Points on a hilly landscape, in no order, each with its height.
From any point a ball takes the steepest step (drop divided by distance) to one of its 6 nearest points. It stops when none of these is lower. Distance is the straight distance between rows; heights are no part of it.
Z_764 (h 369): [ 28   3  17 -15  -3 -32 -26  18  -8 -10  24  -4  24 -15   0 -14   4   3
  16  11 -10  18   5  16  25  -1   9  30]
Z_558 (h 191): [ 34  -3  12 -11 -22 -37 -30  12   0 -16  16  -6  14  -3 -14   0   1   4
  23   4 -10  17 -19   8  14   1  -6  23]
Z_907 (h 349): [ 19   3   8  -4 -10 -15  -9   2   1  -8   1  -3   3   3  -8   5  -8   3
   4   1   0   7 -13  -2  -4   6  -4   4]
Z_596 (h 262): [ 13  10  10  -7   2 -15 -11  16  -5  -2  12  -5  22 -16   4  -5   7   2
  11   9  -7  12  13  13  15  -3  11  10]
Z_83 (h 39): [  0   8   5  -8  10  -3  -7  10  -4  -2   4  -4  21 -16  11  -7  15  -1
   1  12  -2  10  25   9  14  -8  17   8]
Z_956 (h 475): [ 30  10  11 -20   8 -28 -30  32 -10 -10  18  -6  26 -23  10 -16  21  -2
   8  16 -18  30  15  23  40 -16  27  38]
Z_796 (h 409): [-34   5 -22   1  31  32  27 -10  -2  13 -14   3  -2  -4  15 -10   9  -7
  -6   0   4 -15  33   5  -4 -18  13 -14]
Z_398 (h 461): [ 26  -3  14  -3 -18 -22 -19   8   1 -13   8  -1   2   7 -12   6 -16   2
   9   2  -7   9 -20  -3  -3  10 -12   8]
Z_641 (h 562): [  0   6  -3 -13  25   5   1  13  -3   0  -5   0  21 -20  23 -11  20  -6
  -5  16   1  10  34  14  20 -20  26  13]
Z_194 (h 237): [ 30  -4  10 -11 -21 -34 -29  10  -2 -14  11  -3  10   0 -12  -1  -2   6
  20   5 -10  16 -20   2  11   3  -7  18]
Z_754 (h 444): [ 17 -12  20  12 -30 -25 -23   9   6  -8  10   0  -2  17 -24  11 -19   6
  13  -3  -2   3 -38  -9  -5  15 -28  10]
Z_834 (h 276): [11  3  3 -8 -7 -8 -4 -4  0 -5 -2 -4  4  1 -8  1 -3  2  3  0  5  2 -3 -2
 -4  3  1  4]
Z_997 (h 230): [ -9 -14  11  15 -24   5  -3 -15   7   8  -2   4 -20  24 -17  12 -19   5
  -3 -20   8 -15 -32 -14 -22  25 -25 -14]
Z_178 (h 419): [ 30  -6  20  -2 -27 -30 -30   6   3 -18  18  -4   2  12 -17   5 -13   3
  13   1 -11  12 -28  -1   2  12 -17  18]
Z_220 (h 294): [ 15   9   7 -12  17 -13  -7  18  -6   0   7 -10  27 -20  15  -9  13   0
   1  16  -7  18  20  16  24 -14  21  23]
Z_512 (h 412): [ 10  -7  15  16 -24 -16 -15   5   5  -4   3  -1  -5  14 -21  13 -15   7
   6  -3   2   1 -32 -12 -10  13 -24   2]
Z_244 (h 476): [  3  -9  15  17 -34 -14 -13  -6   2   1   3  -2 -13  19 -24  17 -21  11
   3 -12   5  -2 -38 -13 -18  27 -27  -4]
Z_655 (h 384): [-36 -12 -12  16  -2  36  28 -28  14  13 -10   7 -21  22  -2  12 -16   3
 -12 -20   9 -23 -14 -18 -23   8 -18 -32]
Z_532 (h 223): [-12  -4 -10  11   2  16  16 -13   3   4  -6   2 -22  11  -1   8  -3  -2
 -11  -8   4 -14 -10 -14 -14   5 -11 -19]
Z_840 (h 477): [-10   8  -6  -5  21   9   7   6  -8   4  -4   3   7 -16  24  -7  16  -9
 -10   9   0   4  34  12   9 -13  17  -4]
Z_878 (h 404): [ 10  -1  10   8 -12  -5 -10   0  10  -6   4  -2  -4   9 -16  10  -9   2
   0  -4   4   0 -20  -8 -11   7 -13  -1]
Z_115 (h 278): [-18  -6 -13  14   2  22  22 -19   6   7  -7   1 -22  15  -4   9  -6   2
 -13 -12   7 -16 -12 -16 -17   4 -12 -20]
Z_506 (h 74): [-32 -12  -6  21 -15  30  22 -26  13  15  -8   5 -26  27  -6  20 -17   4
  -5 -26   7 -23 -23 -19 -28  16 -22 -32]
Z_519 (h 418): [-26  -9  -6  16  -2  26  23 -25  10  12  -6   3 -22  18  -2  13 -14   2
 -13 -17   9 -19 -19 -16 -20   8 -21 -24]
Z_333 (h 487): [-30   0 -25   8  15  42  33 -22   3  10 -17   7 -20   8   8  -1  -6  -5
 -14  -8   0 -23  14 -12 -17   0   8 -29]
Z_847 (h 221): [-16   9  -9  -1  20  13  20  -3  -7   9  -8   1  -2  -5  12  -5  10  -6
  -2   2   5 -10  24   8  -3 -10   9  -6]
Z_278 (h 234): [ 35  -5  14 -11 -25 -40 -34   9  -2 -17  15  -7  12  -1 -17   3  -1   4
  21   4 -10  17 -25   7  14   3  -8  24]
Z_413 (h 261): [ 35  -1  16 -11 -21 -42 -31  17  -1 -14  19  -8  17  -7 -16  -2   4   5
  25   4  -9  16 -18  11  17   0  -3  27]
Z_317 (h 332): [-18  13 -17  -8  34  18  17   0  -5   5  -8   2   7 -22  29  -6  22  -8
 -15  12   2   9  38  14  10 -24  25   1]
Z_643 (h 380): [ -2 -12  14  16 -30  -6  -9 -14   4   4   3   0 -17  22 -23  14 -20   9
   1 -19   7 -10 -36 -14 -22  28 -26  -7]
Z_515 (h 398): [ 21   6  13 -11   5 -24 -17  20  -8  -4  15  -5  25 -18   6 -10   4   2
  11  13  -8  16  11  16  22  -4  11  19]
Z_948 (h 358): [-18  -9  -7  14  -1  18  20 -22   6  10  -7   2 -21  16  -4  11 -12   3
 -13 -12   9 -17 -20 -13 -18   9 -19 -21]
Z_757 (h 433): [ 22   0   8  -6 -11 -23 -15   6  -2 -10   4  -2   5   2  -7   4  -9   4
   9   3  -5  11 -13   0  -1   6  -6   7]
Z_697 (h 416): [  6  -5   9  11 -16  -4 -10  -1   8  -5   1  -2  -6  12 -19  10  -8   4
   0  -5   4  -2 -22 -12 -10   8 -17  -2]
Z_593 (h 354): [ 12   1   5  -1 -10  -1  -6  -4   7  -6   0  -1  -3   5 -10   4  -6   0
   0  -2   7   1  -9  -6  -9   6  -3  -3]
Z_292 (h 411): [ 20  -1  16   6 -16 -16 -16   7   6 -10   6  -1   0  10 -16   9 -15   3
   6  -2  -3   4 -24  -5  -7  11 -16   4]
Z_69 (h 425): [ -3 -11   6  15 -19   0  -6  -7   4  -1  -2   1 -12  16 -17   8  -7   4
  -5  -8   8  -6 -25 -13 -15  15 -21  -7]
Z_644 (h 548): [ -3  -9  -1  11  -9   8   1  -7   5  -1  -6   5 -17  11 -10   5  -3  -3
  -7  -7   5  -9 -16 -13 -11   6 -13 -14]
Z_767 (h 202): [ -6   3  -5  -5   9   5  12  -1  -5   6 -11   4  -2  -5   4  -6   4  -3
   0   3   7 -10  13   5  -2  -6   6  -5]
Z_350 (h 617): [ 18 -16  26  13 -54 -35 -32   1   6  -9  18  -3 -10  19 -30  16 -28  11
  25 -12   0   5 -52 -12 -10  28 -32  12]
Z_671 (h 169): [-13 -16   8  19 -21  12   6 -18   7  14  -3   6 -25  24 -11  14 -19   2
  -2 -22   8 -22 -31 -13 -25  23 -26 -23]
Z_290 (h 473): [ 26 -11  25   6 -36 -34 -31   9   6 -13  21  -5  -1  17 -26   9 -18   6
  16  -3  -6   6 -39  -5  -1  16 -26  21]
Z_123 (h 115): [-38 -14 -16  19   2  40  34 -28  14  12 -16  11 -22  20   3  12 -18  -1
 -15 -19  10 -25 -10 -20 -22   8 -17 -37]
Z_480 (h 212): [-16   0 -14   8   5  23  21 -16   5   7  -8   1 -21  11   0   6  -2  -3
 -10  -9   3 -15  -4 -15 -14   2  -4 -20]
Z_984 (h 382): [ 19   7  10 -10  11 -19 -12  19  -8  -2  12  -6  26 -21  10  -9   7   0
   6  14  -9  19  15  15  24  -8  14  22]
Z_332 (h 366): [  7   9  -2 -19  28   0   0  20  -2  -3  -2  -4  23 -20  22 -11  22  -4
  -7  15  -5  13  33  17  24 -20  31  22]
Z_775 (h 241): [ 3  0 -1 -9 -1 -4  1 -1 -3 -2 -7 -1  3  0 -3 -5  3 -1  3  3  5 -2  7  0
 -2  0  5  3]
Z_533 (h 399): [ 23   1  11  -3 -14 -19 -14   4   3 -10   5  -3   2   4 -11   7 -13   3
   4   0  -4   8 -18  -3  -5   8  -9   4]
Z_232 (h 445): [ -5 -10   3  12 -16   3  -5  -6   5  -1  -4   1 -14  14 -15   7  -5   2
  -6  -9   7  -7 -21 -14 -11  11 -18 -10]
Z_136 (h 498): [ 28   7   8 -15  11 -26 -22  29 -12  -6  14  -4  26 -21   9 -15  15   0
   6  16 -16  24  14  18  34 -11  20  33]
Z_559 (h 146): [ -1   6   3  -8   5  -3  -5  11  -7  -3   5  -3  15 -11   6  -6  13  -1
   3   7  -1   5  22   7   8  -4  14   5]
Z_341 (h 553): [ 12 -13  22  13 -46 -28 -24   1   5  -7  11   1  -9  18 -28  13 -25  10
  17  -9   1   4 -47 -15 -11  25 -32   6]
Z_998 (h 279): [ -5   5   0  -7   9   1   0   9  -7  -2   0  -1  10 -11  10  -8  14  -4
  -2   7  -2   1  26   7   7  -6  14   1]
Z_622 (h 426): [-25   8 -18   0  28  25  25  -7  -4  11  -9   2  -2  -4  14  -7  12  -5
  -6  -1   5 -12  31   6  -4 -15  13  -8]
Z_327 (h 515): [ 20   3   6  -9  -9 -25 -14  18  -5  -8   9  -3  15 -10  -5  -3   4   4
  16   6  -9  10   0   6  11   1   3  10]
Z_818 (h 298): [-11 -14   2  15 -12   8   5 -14   4   5  -7   4 -20  19  -8   8 -12   1
 -10 -13   7 -14 -25 -13 -17  15 -23 -16]
Z_289 (h 168): [ -7   4  -5  -4   8   6  13  -5  -4   6 -10   3  -3  -5   5  -4   2  -6
   1   2   8  -8  11   3  -5  -6   5  -6]
Z_768 (h 300): [ 11   8   5  -9  -3 -17  -8  14  -5  -6   7  -6  13 -11  -2  -2   8   6
  12   6  -7   7   8   6   9   0   8   8]
Z_319 (h 417): [-15  10  -9  -2  23  13  17   0  -8   7  -5   1   2 -10  18  -6  14  -6
  -9   3   2  -6  32  11  -2 -12  14  -4]
Z_344 (h 331): [-23   2 -19   6   9  31  25 -22   5   6  -9   2 -20   9   2   1  -3  -4
 -10  -9   3 -16   4 -13 -15  -1   4 -22]
Z_404 (h 238): [-32   4 -22   2  16  36  27 -20  -2  11 -17   4 -10   1  10  -5   1  -4
  -6  -2   4 -15  18  -2  -8  -9  12 -22]
Z_175 (h 466): [ 34  11  12 -17   4 -34 -33  31 -10 -10  21  -7  27 -24   6 -15  21   0
  11  15 -16  29  11  23  41 -15  24  42]
Z_587 (h 422): [ 26   3  12 -16   5 -29 -23  22 -13  -7  16  -4  25 -19   8 -15   9   1
   9  15 -12  23  10  18  32  -6  14  33]
Z_502 (h 427): [ 31   5  12 -16   4 -34 -29  27 -12  -9  18  -6  26 -20   5 -16  17   2
  10  16 -14  28  11  19  36  -9  19  40]
Z_429 (h 370): [-36   5 -25   3  32  37  29 -10  -2  15 -17   4  -3  -4  18  -8   8  -6
  -9  -3   3 -17  35   5  -4 -18  12 -18]
Z_595 (h 365): [-24  11 -19  -6  35  23  20  -5  -4   6  -8   2   5 -18  29  -9  19  -6
 -16   6   2   5  42  11   4 -20  22  -4]
Z_104 (h 387): [ 34   4  19 -15 -10 -40 -31  17  -8 -13  29  -7  23 -15  -4 -11   5   5
  19   7  -9  18  -2  18  24   2   7  33]
Z_773 (h 406): [ 20   9   7 -13  17 -17 -10  23 -10  -4   8  -8  27 -21  13 -10  13   0
   1  17 -11  20  19  18  25 -12  21  28]
Z_363 (h 348): [ 24  -1   7 -10 -14 -28 -19  17  -4 -10   9  -2  12  -6  -8  -4   2   5
  18   7 -11  12  -7   5  11   1   0  13]
Z_535 (h 277): [ 27  -4   9 -10 -18 -30 -23  10  -2 -12   7  -2  10   0 -11  -2  -4   4
  16   4 -10  17 -17   2   9   4  -7  16]
Z_114 (h 236): [-35 -12  -6  20  -7  33  24 -28  13  14  -7   6 -22  25  -3  14 -17   3
  -9 -22   8 -21 -20 -18 -24  11 -21 -32]
Z_434 (h 645): [ -6   6  -2  -8  21   6   1   9  -5   1  -4   2  16 -19  23  -8  16  -9
  -6  14   1   9  31  13  16 -15  20   3]
Z_296 (h 408): [-33 -13 -17  16   7  38  33 -27  13  12 -13   8 -19  19   1   8 -16   1
 -14 -14  10 -23  -7 -20 -20   5 -14 -30]
Z_879 (h 337): [-29  10 -26  -7  43  30  23  -6  -4   9 -13   4   2 -18  31 -12  19  -7
 -20   7   3   5  46  10   6 -22  27  -4]
Z_868 (h 283): [-18  17 -22 -13  40  23  22   8  -1   5 -12   3  10 -25  30  -8  29  -8
 -13  13   2   5  45  17  15 -31  36   4]
Z_307 (h 522): [ 20 -16  25  11 -46 -33 -29   4   7  -9  16  -3  -5  17 -29  12 -25   9
  20  -6   0   5 -47  -9  -5  19 -32  18]
Z_446 (h 245): [-18   0 -17   9   7  28  24 -19   4   7  -7   1 -21  10   2   6  -3  -3
 -11  -9   3 -15   0 -14 -14   1  -2 -22]
Z_708 (h 299): [ -6   7   0  -7  10   1  -3  10  -5  -3   0   0  14 -13  13  -9  14  -4
  -2   9  -1   4  28  10  10  -8  15   3]
Z_242 (h 269): [-15 -14   4  17 -13  14  12 -18   8  12  -5   6 -24  21  -6  12 -19   2
  -9 -17   8 -18 -28 -12 -24  18 -25 -22]
Z_286 (h 388): [ -5   9 -10 -11  31  10   8  13  -2   3 -10   3  14 -23  29  -8  21  -8
 -10  17   2  10  36  16  17 -24  25   5]
Z_884 (h 364): [-14  11 -12  -6  28  14  12   3  -7   6  -4   3   7 -19  28  -5  19  -8
 -12  11   2   7  36  11   6 -18  21  -2]
Z_962 (h 252): [-43 -15 -17  23  -5  42  34 -28  14  15 -19  12 -26  26   0  18 -17   1
 -14 -26   6 -29 -11 -20 -31  15 -19 -43]
Z_21 (h 420): [ -9 -11  -2  13  -8   8   6  -9   3   3  -7   4 -19  16  -8   6  -8  -1
 -11  -9   7 -12 -20 -14 -13  10 -19 -15]
Z_90 (h 339): [-22  -4 -18  13   8  30  28 -22   6   7  -9   2 -21  14  -1   6  -5  -2
 -14 -11   6 -18  -4 -17 -17   3  -8 -21]
Z_543 (h 435): [-30   9 -22  -3  38  30  23  -7  -3  10  -8   4   2 -10  23 -11  14  -7
 -14  -1   2  -7  42   9  -1 -18  19  -8]
Z_759 (h 295): [-13  -9  -5  14  -3  13  15 -15   3   8  -7   3 -21  15  -4   8  -9   1
 -13 -10   8 -14 -18 -14 -16  10 -19 -20]
Z_829 (h 247): [-2  1 -3 -8  5  2 10 -1 -5  2 -9  3  0 -3  2 -7  5 -4  1  3  6 -8 14  4
 -1 -3  7 -2]
Z_504 (h 345): [ 27   2  15 -15  -6 -32 -25  18  -5 -10  23  -3  22 -12  -3 -11   3   2
  20   7  -9  15   1  16  21  -1   5  22]
Z_588 (h 265): [ 27  -2   8 -11 -17 -31 -24  15  -4 -14  11  -3  11  -4 -11  -4   1   5
  20   6 -10  13 -12   4  13   1  -4  17]
Z_709 (h 287): [-39   4 -27   3  23  39  31 -16  -3  14 -23   5  -7  -3  14  -7   2  -6
  -9   0   3 -16  28   1  -8 -15  13 -22]
Z_949 (h 467): [ 20   6  10  -9  -4 -24 -16  20  -5  -4  13  -3  18 -13  -3  -5   4   4
  17   7  -9  11   3  11  14  -1   6  11]
Z_128 (h 228): [  5   8   5 -13  18  -4  -7  14  -5  -1   4  -7  25 -18  14  -8  14  -3
   1  15   0  14  26  12  20 -13  20  16]
Z_311 (h 437): [ -3  -2  -3   7  -6   9   3  -5   7  -1  -5   5 -15   7  -5   4  -2  -5
  -6  -6   4 -10 -11 -12 -10   4  -8 -16]
Z_894 (h 288): [ 15   8   8 -11  14 -15  -9  18  -6  -1   9  -7  28 -20  12  -7  10   1
   3  16  -6  17  19  16  22 -11  18  21]
Z_807 (h 207): [-11 -16   8  16 -23   8   2 -16   8  11  -3   5 -23  24 -14  12 -20   2
  -1 -21   7 -19 -32 -13 -24  24 -26 -19]
Z_594 (h 225): [-41 -14 -14  21  -5  41  32 -28  14  14 -17  10 -25  25  -1  16 -17   1
 -12 -24   6 -27 -12 -20 -27  14 -20 -39]
Z_679 (h 268): [-28   7 -19  -1  22  28  25 -12  -2  12 -13   2  -4  -3  11  -7   9  -5
  -2  -1   7 -14  25   5  -5 -15  11 -10]
Z_748 (h 561): [ -3   6  -4 -12  24   6   3  13  -1   1  -6   3  18 -20  24 -10  20  -8
  -7  16   0   9  33  13  18 -19  24   9]
Z_954 (h 577): [  2  -6   2   8 -10   5  -6  -5   8  -3  -2   2  -9  10 -13   5  -3  -2
  -4  -5   6  -6 -16 -12 -10   6 -11  -8]
Z_638 (h 367): [ 19  14   2 -18  23 -12  -8  25  -8  -4   5  -9  28 -21  19  -9  19  -3
  -5  15 -13  20  24  19  28 -16  28  27]
Z_752 (h 442): [ 23   1   5 -10 -13 -27 -15  11  -4 -10   3  -2   9  -2  -7   1  -3   5
  13   6  -8  11  -8   1   5   3  -2   9]
Z_825 (h 471): [-22  12 -14  -2  30  19  19  -3  -6   8  -4   1   1 -10  21  -7  15  -7
 -12   2   2  -4  36   9  -1 -16  17  -5]
Z_579 (h 396): [ 30   4  14 -16   0 -35 -28  22 -14  -9  22  -5  25 -17   3 -14  10   2
  12  15 -12  26   7  19  33  -4  14  37]
Z_181 (h 462): [-29  13 -34 -13  48  37  28   1  -1   8 -19   7   4 -27  33 -15  26  -7
 -20  10   1   3  53  13  10 -28  35  -4]
Z_589 (h 401): [ 35   5  17 -15  -4 -41 -32  20 -14 -11  26  -7  25 -20   0 -13  11   3
  13  14  -9  24   2  19  34  -2  12  38]
Z_255 (h 463): [-26  -9 -15  15   6  31  30 -25   9  10 -10   4 -20  19  -2   8 -10   1
 -14 -14   9 -19 -10 -19 -18   4 -13 -23]
Z_845 (h 371): [-13 -11   1  16  -7  12  13 -17   4  10  -6   5 -22  18  -6   8 -14   3
 -12 -13   9 -15 -22 -12 -17  14 -22 -18]
Z_659 (h 352): [-6  3 -4 -4 10  2 10  6 -8  2 -5  2  1 -6  9 -8 11 -4 -1  4  4 -7 22  6
  1 -4  9 -3]
Z_815 (h 343): [-30  10 -29  -9  44  32  25  -5  -2   9 -13   7   3 -18  32 -14  19  -9
 -20   6   1   2  49  10   5 -21  27  -6]
Z_830 (h 293): [ -1   1  -1  -4   1   9   5  -9   2   2  -8   5  -8   0   1  -2  -1  -6
  -1  -1   9  -7   0  -2  -7  -1   2 -11]
Z_84 (h 374): [ 26  -3   8  -8 -16 -24 -19   7  -2 -11   6  -2   6   2 -10   3  -9   5
  10   5  -9  12 -17   0   2   7  -7  10]
Z_918 (h 309): [-12  17 -19 -13  38  17  19  11  -1   4 -10   3  11 -28  31  -9  26  -8
 -13  14   2   7  43  19  16 -30  33   6]
Z_357 (h 521): [ 28   9   8 -19  13 -24 -22  31 -11  -8  13  -3  27 -23  12 -16  19  -1
   4  15 -20  28  19  22  36 -15  28  35]
Z_554 (h 353): [ 18   4   5  -6  -9 -16  -8   1  -2  -7   0  -5   5   1  -9   2  -6   5
   6   3   0   8  -8  -1  -2   5  -2   6]
Z_387 (h 210): [  7   3   0  -9  -1 -10  -1   5  -6  -4  -2  -5   8  -3  -3  -3   8   4
   5   3   2   1   9   2   2   1   6   6]
Z_439 (h 336): [ 11  11  -1 -18  24  -5  -4  21  -3  -3   2  -8  26 -20  18 -10  20  -1
  -5  17  -8  16  30  18  25 -19  30  24]
Z_81 (h 407): [-33   2 -25   5  16  40  32 -23   0  10 -19   6 -17   5  11  -3  -5  -5
 -11  -5   1 -19  17  -8 -14  -3  11 -28]
Z_822 (h 231): [ 1  2 -2 -8  2 -3  4  2 -5 -1 -6  0  3 -2  0 -6  8  0  2  3  5 -3 11  2
  1  0  6  3]
Z_804 (h 157): [  5   9   4  -8   4  -9  -7  12  -5  -3   6  -5  18 -12   3  -4  11   1
   7   8  -4   7  17   7  11  -4  14   6]
Z_491 (h 390): [-33   7 -26  -2  43  35  28  -9   0  13 -13   6   0  -9  27 -12  10  -9
 -16   1   1  -9  45  11  -2 -19  19 -13]
Z_943 (h 434): [  4  -8  16  16 -31 -14 -15  -1   2   1   2  -2  -9  15 -23  15 -19  10
   4  -8   3   0 -37 -12 -13  20 -28  -3]
Z_717 (h 454): [ -3 -11   7  14 -22  -4  -9  -8   5   0  -1  -1 -11  16 -19  11 -11   7
  -4  -9   7  -5 -30 -15 -13  16 -24  -6]
Z_474 (h 356): [-21  12 -16  -6  35  21  18  -3  -5   7  -6   2   4 -17  28  -7  19  -7
 -14   8   2   5  40  12   3 -20  23  -2]
Z_865 (h 166): [-14   7 -12   3   7  19  17 -16   1   7 -10   0 -15  -1   5   0  -1  -6
  -2  -3   4  -9   3  -4 -10  -6   5 -19]
Z_734 (h 197): [ -7 -12   3  13 -14   4   1 -10   4   2  -5   4 -17  17 -11   6  -9   2
 -10 -10   7  -9 -22 -14 -13  13 -21 -11]
Z_819 (h 389): [ 26   3  11 -12  -7 -28 -21  22  -4  -9  16  -3  19 -12  -5  -8   3   2
  21   6 -11  11  -1  11  17  -1   3  17]
Z_780 (h 431): [ 22  11   4 -18  20 -17 -14  30 -10  -5   7  -7  26 -24  16 -11  18   1
   0  17 -16  22  22  20  31 -16  26  29]
Z_166 (h 429): [  2  -8  11  16 -25  -8 -12  -3   4  -2   0  -3  -9  15 -22  13 -13   8
  -1  -7   6  -1 -33 -13 -12  16 -23  -3]
Z_498 (h 198): [-2  5  0 -8  6 -1 -1  7 -7 -3  0 -1  9 -8  4 -7 14 -1  1  6  0  0 22  5
  6 -4 12  2]
Z_233 (h 513): [ 28  -6  18   1 -23 -26 -26   8   4 -14  15   0   0  13 -19   7 -16   3
  11  -1  -9   9 -27  -3  -2  12 -19  14]
Z_611 (h 156): [-23   6 -16   3  10  26  22 -18  -2   8 -11   2 -13  -2   7  -1   3  -5
  -3  -3   6 -10  10  -2  -9  -9   7 -18]
Z_262 (h 474): [ 20 -13  23  11 -37 -27 -26   8   6 -10  13  -1  -2  17 -26   9 -21   7
  16  -2  -1   3 -41  -9  -4  15 -30  16]
Z_525 (h 448): [-26  -5 -20  11  12  34  31 -22   7   9 -11   4 -20  14   1   4  -7  -3
 -13 -12   5 -21   2 -18 -16   1  -3 -23]
Z_919 (h 190): [ -8   4  -7   1   3  14  13 -11   1   5  -9   4 -10  -1   4   0   0  -7
  -3  -1   7 -10   1  -2  -8  -2   3 -16]
Z_55 (h 385): [ 17   2  10   1 -12 -11 -12   1   5  -7   4  -2   0   6 -14   7 -11   1
   2  -1   1   4 -17  -4  -7   7 -10   1]
Z_453 (h 423): [ 10  -9  17  15 -32 -20 -17   6   4  -3   3   1  -6  13 -24  13 -20   8
   9  -4   1   1 -38 -11  -9  17 -27   2]
Z_343 (h 132): [-20   8 -14  -1  14  22  23 -16  -2  11 -12   1  -8  -3   9  -3   5  -5
  -3   0   7 -11  14   4  -8 -12   8 -13]
Z_45 (h 229): [-25 -10  -2  18 -11  25  20 -25  11  15  -5   4 -24  24  -4  16 -16   3
  -7 -21   9 -22 -25 -15 -25  15 -23 -28]
Z_310 (h 511): [ 38  16  16 -18   4 -37 -38  33  -8 -13  22  -8  29 -26   4 -12  22   0
  12  18 -16  32  10  27  43 -17  28  43]
Z_508 (h 402): [ 13  -3  12  11 -15 -11 -13   4   8  -6   5  -3  -5  11 -20  11 -12   4
   4  -2   2   2 -24  -8  -9   9 -17   0]
Z_477 (h 485): [  8 -11  20  18 -40 -21 -19  -2   1  -1   5   1 -14  18 -24  16 -27  11
  10 -13   1   0 -45 -14 -17  30 -28  -2]
Z_451 (h 180): [ 3  6  2 -8  1 -7 -3 11 -7 -3  3 -4 12 -7  0 -3 12  2  6  5 -2  3 17  3
  7 -2 10  5]
Z_140 (h 400): [ 33  -6  20   0 -30 -35 -35   6   2 -18  21  -6   3  12 -20   8 -13   3
  14   0 -12  13 -32  -1   1  14 -20  22]
Z_280 (h 424): [  1  10  -7 -19  33   8   6  19   0  -1  -7   1  19 -24  27 -13  23  -7
  -9  16  -2   9  40  19  22 -25  32  15]
Z_373 (h 458): [ -3 -12  13  15 -27  -6  -9 -10   3   1   0   0 -13  18 -20  13 -16  10
  -2 -14   7  -5 -32 -15 -18  23 -25  -7]
Z_118 (h 104): [ -9 -15   7  13 -18   5   0 -15   4   6  -4   4 -20  20 -13   8 -16   5
  -8 -15   9 -13 -28 -13 -18  21 -25 -14]
Z_161 (h 393): [ 19   2   3  -8 -10 -23 -10   7  -5  -7   2  -4   8  -3  -8   2  -3   7
  10   5  -4   9  -8   0   2   4  -2   6]
Z_883 (h 531): [ 11 -14  22  15 -45 -26 -24   0   2  -5   9   3 -13  19 -27  15 -29  10
  17 -14   0   1 -45 -15 -16  30 -30   1]
Z_299 (h 266): [ 32  -1  12 -13 -16 -36 -28  17  -1 -15  20  -6  17  -7 -13  -5   6   4
  25   2 -10  12 -11  13  17   0   0  23]
Z_264 (h 486): [ 22 -12  26   9 -39 -31 -30   9   7 -10  16  -3  -3  19 -29  10 -20   7
  17  -4  -3   5 -41  -7  -2  17 -30  20]
Z_271 (h 139): [-29   6 -21   1  16  31  25 -19  -2  11 -15   2  -9  -2   9  -5   4  -5
  -5  -2   4 -14  18   0  -7 -12  10 -18]
Z_346 (h 436): [ 21  -6  18   9 -22 -20 -20  10   6  -9  10   1  -2  13 -21   9 -16   4
   8  -2  -4   4 -30  -6  -6  12 -23   8]
Z_218 (h 89): [-13   8 -10  -2  14  15  20  -9  -4  10 -12   1  -4  -6   7  -5   4  -6
   0   1   8 -11  15   3  -4  -9   7  -9]
Z_527 (h 264): [-26   4 -20   5  10  34  24 -21   2   9 -11   4 -18   4   6  -1  -1  -4
  -7  -6   3 -14  10  -7 -12  -5   8 -22]
Z_726 (h 397): [-34 -10 -23  17  14  40  37 -26  13  13 -18   9 -21  16   4   7 -13  -2
 -15 -11   9 -27   0 -20 -20   3  -8 -31]
Z_885 (h 441): [  3   6   0 -14  23   1  -3  14  -1  -1  -2  -3  23 -18  20 -10  18  -5
  -5  17   0  12  32  15  22 -19  25  17]
Z_447 (h 185): [-10   5 -13   8   4  19  16 -14   2   4  -8   1 -19   3   2   5   0  -5
  -9  -5   4 -13  -3 -11 -13  -1   0 -20]
Z_557 (h 470): [ 23   7   9 -12  12 -21 -15  24 -10  -4  11  -5  27 -19  11 -12  10   1
   4  16 -12  20  15  17  29 -10  17  27]
Z_171 (h 472): [-27 -11 -10  15   1  28  27 -26  10  11  -7   4 -21  19  -1  10 -14   2
 -13 -16   9 -19 -15 -18 -20   7 -18 -25]
Z_119 (h 179): [-11   4 -11   4   2  19  14 -13   2   4  -8   3 -17   1   4   4   0  -6
  -4  -4   5 -11  -1  -6 -11  -2   1 -20]
Z_93 (h 518): [ -8   6  -4  -5  15   6   8   6 -10   3  -3   3   2  -9  15  -8  14  -6
  -6   8   0  -2  29  10   3  -8  13  -3]
Z_904 (h 267): [-1  0 -2 -6  3  3  5 -5 -2  2 -8  2 -2 -1  2 -6  1 -4  1  2  8 -5  5  1
 -4 -1  4 -2]
Z_715 (h 289): [ -4   0  -6   4  -2  12   7  -9   5   0  -7   4 -14   2  -1   1  -2  -8
  -4  -4   5  -9  -6  -7 -11   1  -2 -17]
Z_331 (h 285): [ -5 -15  13  16 -28   1  -7 -16   7   7   1   3 -20  26 -22  12 -20   5
   0 -20   9 -15 -34 -14 -23  28 -24 -11]
Z_190 (h 465): [  0  -1  -2   2  -5  10   1  -8   6  -2  -5   5 -11   3  -5   1  -4  -7
  -2  -4   6  -6  -7  -7  -9   2  -3 -14]
Z_473 (h 158): [ 16   5   3  -9  -7 -18  -6   8  -6  -5   0  -5   8  -4  -7   1   4   5
   9   4  -3   7   0   2   4   2   3   7]
Z_923 (h 415): [ 29  -5  14  -5 -22 -29 -27   7   2 -18  13  -1   4   9 -14   4 -13   4
  12   2 -10  13 -24  -1   1  10 -13  13]
Z_381 (h 481): [-28  -2 -24   9  14  39  32 -20   6   8 -15   6 -21  11   5  -1  -6  -5
 -13  -9   2 -23  10 -14 -16   0   6 -27]
Z_591 (h 432): [ 35   7  15 -14  -1 -40 -33  26 -15 -10  23  -9  26 -22   2 -13  17   2
  11  17 -12  29   5  21  38  -7  17  44]
Z_173 (h 183): [  8   8   7 -10  15  -8  -8  13  -3  -1   7  -6  26 -19  13  -7  11  -1
   2  15  -3  14  23  13  19 -11  19  14]
Z_551 (h 111): [-25  15 -28 -12  43  29  23   2  -2   7 -14   4   7 -25  32 -11  28  -7
 -16  11   1   7  48  14  13 -30  33   2]
Z_10 (h 310): [ 34  -5  16  -6 -26 -35 -33   5  -1 -17  16  -5   6   6 -15   4  -8   5
  18   4 -10  17 -28   2   6   9 -12  19]
Z_711 (h 361): [-21  -8 -11  15   2  26  27 -24   6   9  -8   2 -21  17  -3   9 -10   2
 -14 -14   8 -18 -16 -17 -19   6 -17 -20]
Z_399 (h 428): [ 6  0  3 -3 -6  2 -4 -7  7 -5 -4  1 -4  4 -7 -1 -3 -2  1 -2  7 -3 -6 -5
 -8  3 -2 -4]
Z_134 (h 220): [ -9   1  -8  10   0  15  11  -9   4   2  -5   4 -20   6   0   4  -1  -5
  -8  -7   4 -12  -9 -11 -12   3  -6 -19]
Z_94 (h 200): [ 1  4 -1 -9  0 -6 -1  7 -6 -3 -2 -3  7 -5 -3 -5  8  2  4  5  1  0 15  1
  4 -1  9  5]
Z_428 (h 493): [-28  -7 -22  13  13  39  34 -22   9   9 -14   6 -22  15   2   4  -9  -4
 -15 -11   5 -24   4 -18 -18   2  -2 -27]

Two balls start at each pair of points below. Name the first point that both come to, or write none.
Z_175 / Z_591 -> Z_579
Z_589 / Z_956 -> Z_764
Z_357 / Z_587 -> none
Z_622 / Z_429 -> Z_271

For each start below, name the point where the ball stops.
Z_525 -> Z_218
Z_825 -> Z_551
Z_190 -> Z_218
Z_136 -> Z_558
Z_344 -> Z_218
Z_134 -> Z_218

Call two points neighbours if one is among the 6 nearest of the other. Go from one point of each pair to the other, from neighbour to neighbour, staying as low as possible. Name the highest point that can't be avoided.
Z_118 / Z_506 -> Z_242
Z_218 / Z_558 -> Z_161
Z_473 / Z_83 -> Z_387
Z_506 / Z_83 -> Z_818
Z_218 / Z_473 -> Z_822
Z_551 / Z_506 -> Z_491
